Points on a hilly landscape, in no order, each with its height.
From any point a ball takes the steepest step (drop divided by distance) to one of its 6 nearest points. It stops when none of these is lower. Distance is the straight distance between rows; heights are no part of it.
J573 h=4.03: [176 125 100  84  84 163 125  91  65 120]
J651 h=3.89: [141  98 164 109 143 134 155  77 137  89]
J527 h=4.08: [113  64 131 146 107 117 129  65 124  80]
J912 h=2.94: [136 164 101 151 161 130 141 166 123 150]
J855 h=4.32: [101 153 115 153  69 127 100 186 155 163]
J210 h=2.55: [112 168  97  97  94 132 185 168 155 170]
J13 h=4.39: [115 125 127  89 118 128  88  75  82 136]
J783 h=4.80: [108 133 123 127 157 102  81  97 114 144]
J109 h=4.79: [111 124 159 167 156 161 151 145 135  86]
J898 h=5.16: [163 140 162 138 131 108 105 196 181 144]
J799 h=4.09: [150 111 131 100 172 129 148  84 113 124]
J891 h=2.90: [153 132 137 132 185 140 162 126 128 121]
J654 h=2.83: [141 145 132 143 180 141 156 145 129 119]
J459 h=4.33: [113  63  98 131  84 100 140  56 104  89]
J232 h=4.91: [107 129 164 114 149  91  64 113 142 127]
J901 h=4.13: [108 163  90 150  95 127 119 182 138 166]
J303 h=6.01: [131 141 151 158 104 114  86 192 170 143]
J192 h=4.54: [100  64 126 178 125 129 133  81 115  96]
J341 h=2.85: [113 168 113 104 112 145 186 184 151 145]
J343 h=3.88: [120  71 146 115  91 121 135  71 131  69]
J686 h=2.21: [132 159 123 147 167 156 166 168 131 124]
J724 h=5.26: [112 151 129 163 104 108  85 182 151 151]
J470 h=6.88: [185 131 153 130 117 121 119 211 175 167]
J403 h=4.19: [125  79 164 142 138 130 137  80 136  76]
J718 h=3.33: [126 124 121  82 102 144  99  75  72 138]
J532 h=4.29: [114 140 117 147 157 100  80 121 122 149]
J750 h=5.29: [ 97 143 157 153 138 161 162 168 142  94]
J99 h=3.50: [ 98 159  97 145  74 123 117 178 141 177]
J538 h=3.91: [122 166  87 150 131 132 140 174 122 162]
J591 h=3.74: [155 110 136  80 147 143 154  77 109 114]
J67 h=3.06: [166 122 113  64 107 154 147  80  84 121]
J206 h=1.88: [115 120 123 101 143 117  86  79  94 146]
J726 h=4.30: [126 129 106 112 171 119 116  88 103 149]
J899 h=4.70: [111  85 154 173 143 142 135  98 130  84]
J73 h=0.80: [112 161  90 163 126 116 106 166 130 161]
J672 h=4.86: [126  62  82 136 104  93 160  67 100 101]
J835 h=6.78: [143 134 163 145  77 126 104 198 177 150]
J786 h=3.19: [139 125 114  79 122 138 119  71  83 141]
J807 h=3.56: [146 108 156 119 175 137 156  97 132 103]
J317 h=4.28: [117 139 144 155 136  99  75 165 157 136]
J711 h=1.78: [113 172  92 119 103 134 165 179 134 167]
J172 h=3.37: [165 113 136  63 111 145 163  78 108 103]
J378 h=4.63: [150 136 164 134 135  95  89 177 175 130]
J588 h=2.39: [142 126 106  74 101 147 122  75  75 133]
J436 h=3.63: [149  90 153  85 111 140 158  77 124  78]
J670 h=4.42: [116 137 149 138 150  92  67 136 148 129]
J970 h=3.90: [124 170 125 123 143 150 178 185 140 128]
J95 h=1.96: [139 154 107 146 179 130 136 137 118 143]
J919 h=4.18: [126  92 167 150 157 140 142  99 137  87]
J23 h=3.36: [114 150 109 170 131 109  89 157 134 148]
J845 h=3.67: [134 134 159 147 172 152 159 143 137  97]
J169 h=3.00: [101 154  95 130  66 123 133 172 146 189]

Two balls start at each pair of points below. Name the first point that both come to, or write never.
J192, J591 -> J588
J436, J919 -> never
J109, J799 -> J95
J470, J670 -> J23
J807, J970 -> J95

Where does a ball stop that starts at each point below?
J845 -> J95
J303 -> J73
J532 -> J73
J899 -> J95
J459 -> J588
J750 -> J95
J651 -> J95
